Each row is a point on a tangle of strands that fork, close into loops and nearly touch. The rows are in no order.
In the rows, 100 means zero.
Two points are linked if the straight distance between their rows is under 113. Some points are linked to none.
K164: [ 70, 107,  69, 143,  75, 117, 114, 127,  91, 127,  81, 102,  95,  67,  87,
 101, 113,  99,  82, 108, 118, 102,  87,  96, 110,  87,  53,  61, 135, 111,
  80, 128, 103,  47, 120,  50,  88]
K250: [129,  86, 121, 101, 106, 101, 105, 116,  86,  84,  74, 135,  84,  79,  75,
  63,  70,  63, 114, 133, 160, 114, 117, 117,  89,  83, 104,  58,  83, 117,
 156, 128,  54, 117,  97,  69,  95]
K389: [ 69,  84, 104, 143,  61, 117,  98, 111,  60, 118,  72,  86, 134,  75,  97,
  57, 136,  88,  95, 102, 135, 101, 110,  96,  86, 117,  91,  59,  79, 136,
 131, 108,  78,  39, 116,  79, 113]
K61: [103,  86, 112,  66,  75, 108, 101, 114,  94, 100,  92,  83,  86,  81, 101,
  39, 112,  43,  74, 139, 125, 126, 159,  71, 101,  90, 159,  86, 124, 104,
 131,  78,  55, 106, 102,  76,  62]
K199: [ 97,  60, 123, 113, 167, 108, 119,  79, 159, 151, 118, 110, 106, 126,  98,
 107, 103, 119, 161,  35,  88,  42,  52,  95,  95, 109,  90, 121,  79,  53,
  97, 116, 151,  82,  82,  91, 134]
K264: [108, 112, 122, 104,  84, 108, 132, 106,  86,  85, 116, 118, 106,  80,  94,
  70,  83, 124,  96, 114, 169,  96, 131, 111, 103, 100, 105,  91,  97, 129,
 163, 125,  71,  99, 121,  99,  90]
K859: [ 97, 119, 100,  65,  73,  88,  71, 103,  71,  81, 104,  90,  94,  95,  94,
 115, 107, 114,  85, 112,  93, 131, 111, 103, 115, 108, 120, 104,  68, 100,
 130,  83,  87, 124,  75, 128, 110]
K414: [ 86,  99, 105, 101, 139, 112,  86,  94, 110, 172,  89, 104, 100,  71, 130,
 100, 118,  90, 109,  72, 109,  94,  81,  61,  91,  80,  89,  79, 170, 114,
  33, 112, 138,  84, 115,  75, 103]
K474: [ 94, 117,  80, 103, 119, 128,  75, 113, 127, 116, 105,  66,  91, 115, 139,
 153, 131,  80,  89,  95,  52, 107,  90,  60, 121, 111, 112, 143, 150, 120,
  37,  87, 116,  94,  96, 145, 124]
K989: [ 82, 106, 114, 102, 140, 117,  82,  88, 114, 156, 130, 102,  85, 113, 129,
 144, 124, 115, 131,  76,  77,  80,  52, 105, 103,  97, 111, 151,  96, 116,
  66, 118, 136, 105,  85, 102, 113]
K193: [ 95, 104,  74,  92, 101, 112,  89, 127, 129, 106,  90,  57, 111,  92, 148,
 120, 134,  74,  82,  96,  77, 104, 105,  51, 127, 122, 115, 116, 148, 116,
  56,  66, 101,  71, 105, 137, 124]
K172: [ 76, 103, 101, 110,  98, 111,  74, 103,  78,  90,  87,  76, 124, 101,  71,
  57,  97,  93, 125,  62, 113,  82,  65,  61,  89, 165,  56, 115,  53, 128,
  93,  84, 130,  51,  97, 100, 112]
K994: [102,  95,  67,  84, 103, 106, 103, 119, 135, 106,  63,  66, 114,  70, 136,
 104, 117,  66,  91, 109,  89, 110, 115,  55, 127, 101, 120,  94, 169, 106,
  55,  62,  82,  84, 116, 112, 108]
K702: [ 89, 108,  73, 102, 104, 101,  72,  54, 116, 113, 135,  96,  97, 133,  96,
 124,  88, 100,  99,  84,  47, 107,  75, 101, 114, 136,  87, 160, 106,  76,
  66,  87, 145, 109,  80, 109,  88]
K486: [108,  96, 133,  86,  74, 113,  73, 110,  59,  95,  52,  95, 107,  76,  93,
  74, 120,  78,  70, 123, 125, 130, 120,  84,  77,  96, 135,  67,  71, 122,
 140,  92,  81, 107,  79,  85,  91]
K33: [ 82,  81,  42,  88, 118, 109,  88,  80, 148, 127,  87, 114,  77, 122,  95,
 153,  83,  85,  84, 111,  50, 128, 103,  63, 104, 117,  76, 144, 145,  78,
  49,  81, 146, 102, 102,  97,  71]
K119: [ 72, 117,  55, 105,  82, 108, 114, 113,  91, 109,  86, 118,  68,  90,  79,
 146,  82, 123,  81, 139,  93, 114,  69, 121, 125,  77,  67,  93, 137,  88,
  63, 143, 102, 112,  98,  78,  65]
K577: [ 81, 107, 112, 122, 124, 111,  86, 102,  95, 159, 103, 108,  94,  91, 111,
 103, 123, 100, 136,  69, 115,  74,  57,  98,  91, 101,  84, 126,  96, 145,
  65, 121, 123,  72,  90, 100, 116]
K138: [116, 100,  50, 126, 125,  86,  84,  88, 146,  90,  99,  98,  87, 122, 116,
 139, 113,  82, 103,  88,  33, 106, 105, 107,  85,  74, 126, 124, 151,  73,
  39,  82, 107, 120, 104, 129, 103]
K195: [110, 118,  84, 114, 107,  87,  73, 117,  62,  93,  99, 100, 101, 114, 100,
 131, 125,  95, 110,  97,  48, 113,  83, 105,  92,  63, 103, 142, 101, 123,
 101,  72,  91, 121,  50, 115, 106]
K18: [120, 107, 106,  56,  89,  81,  80, 104, 116,  68, 108,  65,  68, 100, 111,
  78, 101,  87,  83, 110, 105, 130, 146,  70, 112, 115, 175,  80,  82,  69,
 106,  91,  76, 125,  98, 144, 112]
K727: [ 80, 100,  57, 118,  92, 116, 122, 103, 112, 117,  87, 132,  81, 120,  72,
 163,  79, 113,  80, 136,  73, 115,  65, 114, 112,  98,  54, 116, 131, 108,
  61, 123, 133, 104,  87,  84,  54]
K267: [101,  98,  95, 130,  77, 117, 141, 120, 119, 100,  84, 108, 107,  89,  70,
 128,  73, 126, 107, 112, 121,  77,  99, 133, 107, 127,  41, 128, 100, 109,
 105, 156, 103,  97, 117, 138,  95]
K922: [125,  92, 141,  48,  84, 114,  84,  94, 101,  75, 106,  83,  99,  92, 123,
  55,  98,  87,  81, 109, 132, 121, 141,  74,  94, 131, 173,  52,  63,  88,
 133,  95,  84, 123, 103,  67,  94]
K827: [108,  95, 138,  94, 112,  90,  95,  76, 116,  81, 123, 102, 126, 104, 102,
  93,  79, 127, 125,  51, 104,  82,  52, 121, 111, 130,  92, 106,  53,  84,
 100,  86, 130, 102, 113,  95, 134]
K447: [ 79,  93,  96,  93, 160, 108, 100,  51, 149, 183, 103, 122,  91, 121,  93,
 114, 104, 114, 107,  79,  92,  82,  71,  73,  73,  94,  66, 103, 141,  89,
  35, 111, 174, 111,  95,  88,  91]
K444: [126,  86, 125, 119, 121,  93, 120, 134,  53,  60,  45, 119,  72,  71,  57,
  77,  62,  80, 115, 154, 157,  96, 110, 116,  87,  70,  91,  51,  87, 107,
 148, 131,  76, 115,  99,  97, 117]
K789: [ 78,  92,  87,  78, 111,  84, 118, 144, 112, 165,  84,  92, 118, 125, 130,
  86, 110,  67, 139,  69,  85,  95, 140,  64,  83, 152,  70,  62, 129,  97,
  99,  74, 159,  31, 112,  77, 110]
K487: [ 74, 118,  68, 101,  71,  96, 118, 123,  89, 106,  97, 111,  79,  69,  84,
 110,  90, 124,  75, 136, 114, 119,  89, 119, 127,  59,  89,  70, 157,  94,
  88, 139,  76, 115, 121,  58,  66]
K309: [ 99, 111,  97,  76,  60,  99,  76, 115, 102, 108, 119,  86, 108, 103, 125,
 119, 123, 109,  86,  83,  89, 120, 106,  98, 124, 112, 106, 109,  92, 104,
  85,  82,  92,  96,  94, 105,  97]
K719: [ 86,  79, 108,  99, 119, 109, 105,  43, 132,  96, 140,  99, 112, 140, 108,
 133,  87, 126, 108,  58,  52,  85,  65, 135, 124, 132,  96, 131,  81,  23,
  58, 102, 139, 107,  82,  89, 133]
K717: [ 81, 108, 136,  67,  74, 114, 136, 141,  65,  81, 118,  83, 101,  89, 100,
  81,  99, 101, 108, 106, 127, 120, 137,  77, 112, 112, 116,  71,  54, 105,
 173, 104,  67,  69,  92,  66, 104]
K593: [ 91, 122,  90,  94,  73, 113, 123, 131,  72, 117,  89, 116, 118,  85,  83,
 114, 113, 119,  77, 129, 115, 113,  97, 121, 114,  69,  73, 112, 100, 127,
 155, 121,  73,  84,  85, 105,  97]
K599: [102,  91, 103, 118,  62, 115, 122, 129,  83,  98, 104, 107, 107,  91,  91,
  47, 113,  48,  97, 116, 127,  98, 129, 102,  85,  73,  97,  70, 114, 129,
 152,  95,  59,  51, 122,  38,  73]
K30: [103, 149,  76,  96,  84, 115, 106, 125,  73,  93,  95,  83,  93,  99,  88,
 117, 123,  97,  50, 150,  70, 122, 115,  93, 122,  24, 104, 100, 158, 121,
 101, 100,  56,  95,  83, 103,  75]
K501: [ 69,  99, 101, 125,  87, 108,  72, 120,  69, 129,  67,  86, 126,  76,  86,
  66, 110,  90, 101,  76, 127,  95,  80,  91,  89, 142,  68,  85,  65, 136,
  91,  90, 117,  48, 100,  93, 107]
K428: [ 95, 118,  87, 107,  90, 119,  89, 138,  77, 104,  75,  85,  95,  82, 104,
 118, 132,  83,  72, 110,  79, 125,  87,  93, 123,  38,  87,  90, 150, 125,
  91,  95,  71,  78,  85,  69,  84]
K528: [ 92,  77,  68, 117, 123,  98, 106, 102, 130, 137,  78, 121, 111, 121,  75,
  77,  85,  94, 128,  72, 111,  83,  88,  74,  81, 113,  41, 101,  98, 104,
  55,  89, 148,  68,  92,  83,  92]
K109: [100,  90,  89,  95,  93,  81,  69, 102,  82, 105,  62,  79, 100,  61,  97,
  76, 113,  91,  85,  95, 104, 117,  74, 101,  98,  89,  93,  87, 133, 101,
  49,  78, 109, 112,  94,  98,  92]
K949: [101, 105, 106,  75, 126,  74,  99,  63,  68,  53, 100, 122,  85,  96,  73,
 109,  58, 121,  94, 107,  88, 102,  86, 119,  75, 119, 119,  97,  57,  96,
 142,  89, 105, 160, 104, 146, 120]
K245: [100,  79,  85,  82,  86, 103, 109, 118, 116, 107,  71,  62, 115,  65, 133,
  71, 117,  49,  77, 110, 106, 108, 137,  62, 119,  98, 132,  86, 162, 106,
  85,  64,  61,  81, 124,  83,  90]
K11: [101,  73, 123, 110, 144,  92, 100,  70, 140, 119, 104, 111, 120, 125,  92,
  81,  88, 116, 146,  30,  96,  57,  53, 104,  98, 122,  70, 109,  77,  57,
  96,  94, 144,  80, 102, 100, 128]
K890: [123,  88, 142,  64,  84,  81, 123,  97, 129,  81, 123, 114, 123,  98, 123,
  73,  80, 110, 126,  59, 137,  86, 119, 101, 104, 122, 114,  59,  62,  66,
 128,  95,  97,  92, 129,  63, 113]
K88: [ 71,  93,  90, 102,  59, 102,  93, 104,  92, 149,  94,  92, 128,  62, 121,
  72, 124,  98,  83,  91, 116, 126, 118,  82, 103, 133,  94,  74, 129, 110,
  92,  88,  97,  63, 122,  77,  91]
K935: [ 72,  99, 106, 105,  46, 123,  87,  95,  72, 120, 118,  69, 125,  61, 120,
  64, 147, 105,  55, 108, 116, 125, 119,  74,  96, 118, 106,  84, 129, 123,
 109,  93,  78,  66, 120,  76,  87]
K52: [122, 103, 111, 115, 135,  71, 128,  76,  85,  71, 129, 112, 107, 134, 121,
 118, 102, 136,  78, 123,  89,  74, 108, 151,  82,  62, 101, 107,  93, 106,
 124, 106,  89, 148,  92, 149,  85]
K60: [106, 112,  86,  91,  84,  95,  80, 102, 118, 100, 133,  94,  99, 123, 125,
 139, 117, 103,  96,  76,  56, 114,  91, 107, 123, 109, 101, 138,  95,  77,
  73,  86, 107, 110,  84, 117, 112]
K919: [107,  78, 106,  94,  77,  91, 121, 135, 121,  93,  92, 123, 106, 100, 103,
  59,  63,  60, 149, 100, 149,  78, 143, 110,  90, 137, 102,  60,  55, 101,
 138, 112,  71,  78, 149,  85, 109]
K969: [ 97, 102,  93,  99,  96,  77, 102,  66,  80,  80,  96, 124, 106,  99,  78,
 117,  70, 126,  95, 102,  97,  99,  83, 142,  97, 109,  84, 124,  83, 101,
 101, 107, 105, 140, 101, 136,  95]
K104: [111, 117, 109, 114,  92, 103, 106, 125,  85, 110, 119, 109, 132, 102, 103,
 106, 119, 120,  96, 103, 117,  98,  95, 118, 102,  73,  88, 117, 110, 140,
 128, 102,  76, 100,  81,  98,  90]
K984: [109,  83, 136,  64,  68,  94,  96,  90, 117,  91, 118,  94, 118,  85, 133,
  45,  97,  87, 116,  83, 135, 106, 141,  83,  91, 127, 142,  58,  66,  75,
 130,  78,  82,  98, 125,  65, 102]
K799: [109, 116,  91, 119, 101,  77,  87,  74,  88,  75, 145,  90, 102, 136, 115,
 146, 117, 104,  94,  98,  35,  90,  99, 137,  97,  92, 119, 144,  87,  65,
  84, 100, 107, 129,  82, 133, 124]
K900: [117, 125,  93, 108,  99, 100, 103, 128,  66, 102, 117, 103, 123, 121, 111,
 147, 125, 116, 107, 111,  68, 105,  89, 117, 106,  55,  88, 136,  99, 124,
 131,  86,  75, 113,  59, 116, 113]
K530: [ 87, 112, 105, 101,  95, 108, 112,  78,  41,  91, 101,  99,  94,  70,  89,
  62, 106, 131,  59, 158, 154, 121, 128, 109,  91,  81, 124,  60, 114, 110,
 127, 116,  72, 127,  82,  89,  81]
K744: [107, 132, 110,  57, 110,  91,  88,  90,  90,  73, 116,  98,  60, 111,  96,
  60,  90, 117,  84, 126, 123, 112, 159,  94, 113, 105, 171,  75,  88,  92,
 137, 111,  68, 135,  85, 126,  84]
K436: [121,  96, 124,  59, 113,  84,  63,  70,  82,  31, 106,  91,  72, 110, 102,
 108,  80, 102,  97, 101,  61, 118, 102,  94,  93, 114, 162,  83,  38,  67,
 117,  69, 116, 133,  90, 110, 142]
K947: [126,  75, 109,  77,  88,  86,  94,  98, 117, 102,  74,  75, 101,  69, 122,
  61, 113,  45,  89, 126, 120, 116, 141,  74, 101,  88, 136,  74, 146,  92,
  84,  70,  60, 115, 111,  87,  83]
K499: [117, 128,  69, 100,  86, 101,  97, 126,  83,  69,  88,  74,  82, 105,  94,
 127, 134,  84,  67, 142,  68, 117, 119,  89, 104,  47, 122, 104, 157, 117,
  74,  83,  72, 108,  93, 141,  93]
K639: [127,  78, 118,  74,  93,  90, 103, 122, 124,  92,  80, 141,  99,  95,  89,
  72,  63,  47, 140, 100, 140,  93, 116, 109,  83, 110, 113,  49,  48, 102,
 133, 112,  69, 106, 124,  84, 102]
K589: [100, 111,  79, 122, 120,  58, 101,  84,  80,  86, 106,  99,  88, 113, 113,
 121, 107, 105,  86, 113,  69,  85,  79, 138,  79,  45,  93,  87, 135,  93,
  45,  97, 107, 152,  94, 106,  87]
K429: [ 99,  90, 110,  98,  98,  91, 104,  45, 146, 121, 122, 123, 122, 119, 117,
 112,  88, 142,  88,  94,  97,  72,  71, 154, 113, 122,  86, 104, 105,  66,
  70, 116, 120, 129, 117, 124,  92]
K13: [128, 128, 102, 108, 102,  76,  87,  98,  97,  56, 142,  68,  87, 145, 115,
 119, 141, 106,  79, 107,  61, 101, 124, 111,  87,  81, 142, 114,  92,  67,
  86,  98, 104, 112,  87, 155, 122]
K891: [ 78,  91, 103,  86, 163, 112,  98,  72, 134, 189,  86, 115,  86,  91, 114,
 113,  97,  89, 109,  77, 100,  79,  84,  47,  75,  87,  83,  79, 162, 106,
  27, 105, 166,  98, 106,  77, 104]
K547: [ 86, 115,  98, 109, 137, 119,  73, 102,  79, 157,  86,  87,  81,  64, 129,
 107, 129,  83, 103,  84, 107,  96,  68,  83,  90,  60, 113, 111, 159, 139,
  32, 108, 117,  98, 105,  83, 107]
K983: [ 74, 109,  63, 117, 102,  88,  90,  31,  95,  88, 133, 108,  97, 135,  88,
 126,  88,  93,  95, 104,  39,  85,  70, 128,  97, 144,  87, 169, 102,  63,
  80, 106, 133, 125,  93, 115,  86]
K758: [103,  91, 100,  86,  99,  88,  92,  42, 140,  96, 140, 101, 114, 145, 122,
 126, 100, 134,  90,  79,  70,  76,  85, 133, 125, 116, 109, 108,  90,  25,
  59, 107, 125, 116, 104, 131, 117]
K365: [120,  88, 105, 109,  95, 105, 111, 130,  94,  54,  53, 115,  79,  81,  47,
  90,  49,  77, 150,  91, 104,  77, 109,  99, 101, 114,  73, 112,  54, 122,
 141, 118,  85, 110, 119, 142, 134]
K468: [108, 107, 141,  86,  78, 100, 139, 157,  73,  60, 116,  95, 108,  99, 111,
 116,  96,  94, 122,  87, 119, 115, 117,  93, 118, 103,  89,  86,  40, 106,
 158,  97,  75,  68,  87,  75, 119]
K277: [ 96, 119, 123, 119,  94, 107,  90, 114,  99, 141, 131, 105, 125, 101, 134,
  95, 132, 111, 121,  66, 118,  87,  82, 104,  99,  98,  94, 112, 107, 143,
  89, 111,  99,  79, 106,  77, 102]
K118: [ 77,  79, 120, 121,  56, 115,  82, 113,  59, 107,  56,  83, 119,  69,  93,
  48, 137,  58,  81, 113, 135, 114, 111,  89,  65, 110, 104,  48,  73, 125,
 126,  97,  79,  66, 110,  56,  98]
K242: [117, 144, 111,  73,  96,  99,  88, 103,  69,  52, 136,  82,  84, 135, 112,
 123, 119, 120,  71, 132,  88, 106, 142, 104, 103,  96, 142, 106,  67,  69,
 122,  94,  97, 120,  56, 142, 112]
K230: [120, 107,  87, 107,  95,  84,  64, 111,  71,  77,  86,  81,  91, 107, 104,
 121, 132,  79,  80, 108,  57, 121, 111,  98,  94,  64, 126, 115, 125, 110,
  82,  65,  83, 118,  72, 144, 103]
K415: [ 92, 120,  63, 127,  92,  60, 103,  77,  75,  83, 112, 113,  90, 127, 105,
 147,  99, 104,  74, 132,  45,  90, 102, 138,  82,  74,  99, 124, 103,  85,
  74, 106,  93, 145,  81, 140,  89]
K829: [125, 100, 107,  88, 109,  90, 101, 111, 161, 104, 138,  87, 111, 133, 145,
  98, 123, 100, 123,  65,  57,  82, 116,  94, 119,  69, 129, 113, 126,  77,
  89,  79,  83,  97, 103,  82,  99]
K2: [101,  95,  36, 107, 114,  96,  95,  88, 154, 103,  84, 105,  89, 105, 110,
 143,  93,  93,  91,  94,  42, 116, 111,  77, 105,  83, 105, 122, 165,  65,
  38,  88, 120, 125, 104, 108,  86]
K800: [ 82,  84,  59,  96, 109,  95,  88, 115, 126, 135,  82, 125,  92, 111,  93,
 129,  91,  91, 101,  77,  73, 122,  92,  72, 100, 104,  57, 121, 118, 107,
  70,  77, 137,  73,  96,  83,  74]
K351: [138,  83, 138,  41, 106,  95,  72,  70, 115,  58,  91, 106,  77,  93,  94,
  85,  71,  87, 113, 105, 100, 109,  84,  90,  88, 134, 154,  58,  21,  84,
 125,  74, 117, 122, 111,  82, 128]
K972: [ 77,  74,  78, 148, 156, 117, 113, 108, 142, 151,  92, 117,  87, 134,  67,
 119,  95, 100, 131,  98, 111,  80,  74,  74,  71, 103,  48, 116,  96, 132,
  51, 113, 153,  76, 107,  75,  79]
K572: [ 84,  94,  97, 106,  64, 100, 142, 122, 103,  97, 117, 109, 104,  83,  93,
  58,  74, 101, 127,  94, 151,  84, 144,  99, 105, 115, 101,  80,  84, 113,
 153, 130,  60,  70, 148,  92,  95]
K366: [ 70,  91,  68, 140,  89, 113, 122, 140,  81,  96,  27,  93,  83,  70,  47,
  87,  76,  68, 119, 116, 107,  78,  94, 100, 121,  87,  40,  96,  58, 121,
 122, 112,  83,  46,  94, 104, 106]
K480: [ 94, 126, 111,  81, 120, 104, 108,  76,  58,  95, 106, 117,  66,  88,  84,
  52,  81, 126,  77, 147, 146, 115, 145,  98, 107, 101, 153,  64, 105, 115,
 153, 120,  66, 136,  88, 109,  92]
K407: [ 86,  89,  88, 107, 125,  97,  96,  47, 141, 150, 104, 125, 112, 116,  97,
 110,  91, 133, 100,  86, 101,  82,  66, 125,  90, 124,  66, 114, 123,  83,
  38, 116, 146, 116,  97, 106,  81]
K663: [120,  92, 105,  67,  83,  75,  65,  69, 127,  95, 102,  83, 107,  96, 123,
  67, 101, 115,  83,  93, 114, 111, 139, 100, 106, 102, 147,  73,  99,  73,
  85,  84,  94, 125, 113, 115, 104]
K432: [133,  96, 104, 104,  89,  92, 111, 144,  84,  65,  81, 118,  98,  95,  66,
 115,  67,  90, 139,  91, 103, 102,  92, 111,  97,  90,  83, 128,  53, 120,
 174,  94,  80,  95,  82, 121, 119]
K913: [116,  92, 147,  72, 115,  87,  82,  52, 110,  86, 121,  86, 120,  96, 122,
  83,  88, 128, 101,  43, 100,  91,  68, 106, 111, 121, 108,  68,  55,  59,
  79,  71, 133, 110, 112,  92, 151]
K358: [108,  86, 107,  65,  86,  75,  57,  63, 112, 102,  97,  91, 122,  92, 112,
  74,  84, 111,  97,  63,  90, 106, 102,  96,  99, 119, 115,  92,  85,  59,
  72,  60, 119, 121, 108, 115, 116]
K651: [120, 113,  99, 118, 137,  63, 115,  70,  79,  73, 125, 111,  93, 124, 120,
  98, 115, 128,  67, 123,  99,  77, 111, 142,  85,  48, 102,  79, 113, 109,
  83, 106,  90, 145,  95, 126,  70]
K785: [119, 104, 139,  92,  87, 104, 103, 100,  83,  72, 102, 106, 106,  74, 100,
  79,  85, 123,  99, 111, 158, 102, 113, 104,  92, 126, 117,  76,  63, 119,
 156, 112,  80, 110, 115, 102, 109]
K100: [ 92, 101,  89, 148,  74, 129, 142, 119, 117, 119,  96, 111, 125,  86,  83,
 113,  90, 123, 101, 110, 137,  72, 106, 123, 105, 115,  42, 102, 122, 127,
 100, 154,  89,  69, 128,  99,  84]
K982: [122,  95, 119, 125, 109, 111, 138, 134,  67,  82,  51, 111,  76,  65,  43,
  83,  72,  97, 121, 143, 146,  99, 119, 105,  95,  77,  71,  71,  87, 115,
 158, 150,  57, 100, 110, 136, 130]
K371: [ 88, 109,  84, 111, 102,  78,  92,  53,  81,  87, 114, 117, 101, 114,  88,
 122,  86, 111,  74, 111,  66,  77,  61, 139,  88, 112,  68, 144,  91,  91,
  71, 102, 114, 146,  94, 147,  87]
K889: [116, 121,  92,  99, 117, 100,  99, 105, 178, 102, 127,  85, 110, 129, 139,
 106, 121,  93, 105,  76,  52,  79, 124,  76, 104,  55, 141, 118, 168,  86,
  56,  78,  75, 100, 128, 102,  91]
K844: [ 67, 103, 123,  74,  58, 113, 124, 132,  77, 108, 132,  83,  89,  84,  86,
  42, 111,  87,  85, 110, 117, 124, 152,  75, 109, 105, 138,  89,  88, 117,
 177,  91,  59,  65, 111,  59,  81]
K41: [ 65,  84, 105,  89,  66, 116, 118, 103,  91, 116, 116,  93,  61,  64,  76,
  28,  99,  63,  74, 133, 102, 132, 154,  66, 107,  99, 145,  88, 133, 115,
 151,  85,  55,  87, 111,  63,  69]
K94: [144,  98, 119, 111, 127,  85, 139, 100,  82,  60, 109, 124, 109, 119, 111,
 136,  80, 126, 107, 115,  92,  89, 102, 141,  85,  76,  95, 128,  82, 101,
 161, 107,  95, 143,  92, 151,  97]
K564: [ 82, 110,  83, 146,  92, 131, 116, 121,  98, 134,  97, 115, 114,  90,  92,
 113, 105, 120,  93, 106, 133,  86,  85, 101, 102, 104,  51,  89, 125, 132,
  69, 139, 104,  61, 121,  81,  83]
K344: [108,  85, 113,  96,  80,  88,  70,  99,  51,  89,  56,  87, 107,  69,  86,
  73, 117,  76,  78, 124, 119, 128,  94, 110,  83,  82, 120,  69,  96, 112,
  91,  88,  87, 120,  81,  91,  86]
K239: [ 82,  93,  94,  98,  91, 105, 115, 100, 126, 106, 108, 101, 118, 110,  76,
  96,  65, 120, 119,  79, 123,  78,  89,  89, 111, 173,  42, 128,  58,  96,
  80, 114, 149,  66, 110, 112, 101]
K295: [138,  98, 133,  97,  82,  99, 113, 157,  88,  76, 103, 113, 112, 111, 103,
 116,  94,  85, 139, 100, 113, 100, 105, 106,  99,  80,  99, 107,  56, 122,
 172,  91,  71,  80,  77,  86, 112]
K458: [ 86,  88, 128, 115, 143, 116, 105,  70, 136, 129, 149,  96,  93, 133, 120,
 146, 112, 123, 131,  63,  52,  81,  54, 123, 119, 104, 107, 151,  87,  58,
  70, 117, 132,  97,  77,  90, 128]
K457: [ 79,  85,  89, 122,  81,  99,  80, 113,  76, 137,  65,  86, 100,  56, 104,
  75, 125,  82,  86,  95, 121, 117,  81,  87,  99, 105,  74,  60, 141, 107,
  50,  93, 115,  72, 108,  57,  95]
K435: [ 94,  96,  76,  98, 106,  90,  59,  83,  92,  80,  96, 111, 105, 105,  83,
  86,  86,  92, 115,  60,  86, 115,  56,  93,  89, 131,  81, 149,  81,  98,
 103,  62, 117, 104,  87, 101, 102]
K340: [125,  94, 132,  89, 117,  78, 120,  97, 146,  79, 138,  93, 112, 134, 142,
 111, 104, 124, 127,  59,  90,  90, 104, 120, 124,  78, 119, 103,  79,  51,
 106,  87,  79, 105, 101,  67, 109]
K767: [143, 106, 145,  63, 119, 125,  91,  87,  77,  63,  91, 110,  93,  94, 116,
  61,  89, 101,  88, 127, 146,  98, 122,  92,  81, 132, 158,  57,  53, 117,
 161, 102,  97, 118,  80,  78,  95]
K453: [ 73,  98,  60, 133, 137, 110, 107,  78, 102, 115,  98, 114,  80, 135,  69,
 150,  90, 100, 106, 122,  68, 109,  37,  95,  84, 112,  52, 144, 136, 107,
  59, 116, 153, 113,  79,  76,  57]
K276: [145,  83, 136,  99, 120,  84, 115,  95, 124,  55, 132, 108, 112, 130, 127,
 111, 102, 118, 126,  68,  96,  87,  93, 133, 111,  80, 124, 108,  66,  78,
 132,  94,  95, 115,  91,  93, 112]
K539: [ 97,  90, 101, 102,  74, 124, 123, 119, 116,  95, 101, 111,  91,  98,  71,
 126,  55, 122, 116, 100, 121,  91,  87, 115, 112, 171,  42, 137,  63,  89,
 103, 135, 121,  89, 117, 137, 109]
K274: [ 84, 116, 105,  94,  57, 123,  88,  88,  65, 110, 112,  80, 122,  76, 100,
  71, 127, 130,  46, 135, 130, 119, 134,  95, 102,  95, 119,  92, 122, 118,
 115, 105,  72, 103, 102,  96,  84]
K787: [ 68, 108,  76,  84, 101, 115,  94,  85, 111,  79,  98,  90, 113, 113,  62,
  79,  73, 108, 124,  69, 122,  90,  69,  65,  96, 176,  45, 141,  52,  93,
 101,  99, 144,  76, 106, 107,  97]
K535: [123, 124,  74, 110, 122,  92,  96, 109, 153,  79, 102,  86,  89, 129, 129,
 124, 122,  88,  95,  95,  61,  92, 117,  92,  94,  52, 140, 110, 174,  91,
  46,  84,  69, 107, 125, 137,  92]
K987: [114,  95, 102,  81, 126,  68,  90,  55,  75,  39, 115, 105,  69, 114,  91,
 121,  62, 105, 108,  97,  56, 104,  97, 114,  91, 108, 150, 108,  39,  72,
 140,  76, 116, 147,  97, 121, 133]
K979: [ 88, 120,  90, 107,  75, 119, 117, 129,  67, 120,  75, 105, 100,  68,  74,
  93, 130,  92,  75, 131, 108, 117,  98, 102, 115,  49,  81,  80, 113, 119,
 145, 112,  59,  61,  93,  72,  91]
K45: [ 71,  89,  88, 139, 156, 125,  97,  88, 123, 139,  99, 122,  79, 136,  68,
 141,  96, 106, 125, 101,  84,  98,  43,  71,  74,  88,  55, 140, 116, 132,
  55, 120, 155,  97,  92,  74,  69]
K390: [ 96, 104,  89, 148,  82, 115, 132, 135,  67,  89,  37,  92,  91,  56,  47,
  87,  78,  91, 105, 126, 137,  76, 108, 119, 115,  70,  52,  84,  84, 120,
 129, 134,  71,  63, 100, 105, 118]
K476: [136,  74, 146, 115, 129,  91, 119,  96, 107,  51, 121, 101, 113, 118, 105,
 142,  77, 134, 124,  77,  89,  85,  83, 144,  90,  95,  98, 136,  70,  80,
 154, 109, 108, 130, 109, 129, 116]

A fork is a point with three links, a tip a point with one. Leave the first point through the second and follow the links. Name the first fork or tip that comes.
K340; K829 | K487
K351; K436 | K371
K572; K919 | K366
K172; K787 | K457
K982; K444 | K890
K535; K889 | K415
K295; K468 | K474
K719; K458 | K104
K744; K18 | K199
K371; K969 | K351

A tip is a point with one link. Name the tips that can be reached along the links from each point below, in the order of the rows.
K989 | K547
K744 | K199
K994 | K474, K365
K972 | K487, K351
K982 | K890, K366

How many points has the smallest loop of links through each point below? Write 0 if it is on no loop.
K172 | 15
K702 | 6
K900 | 9
K88 | 0
K947 | 0
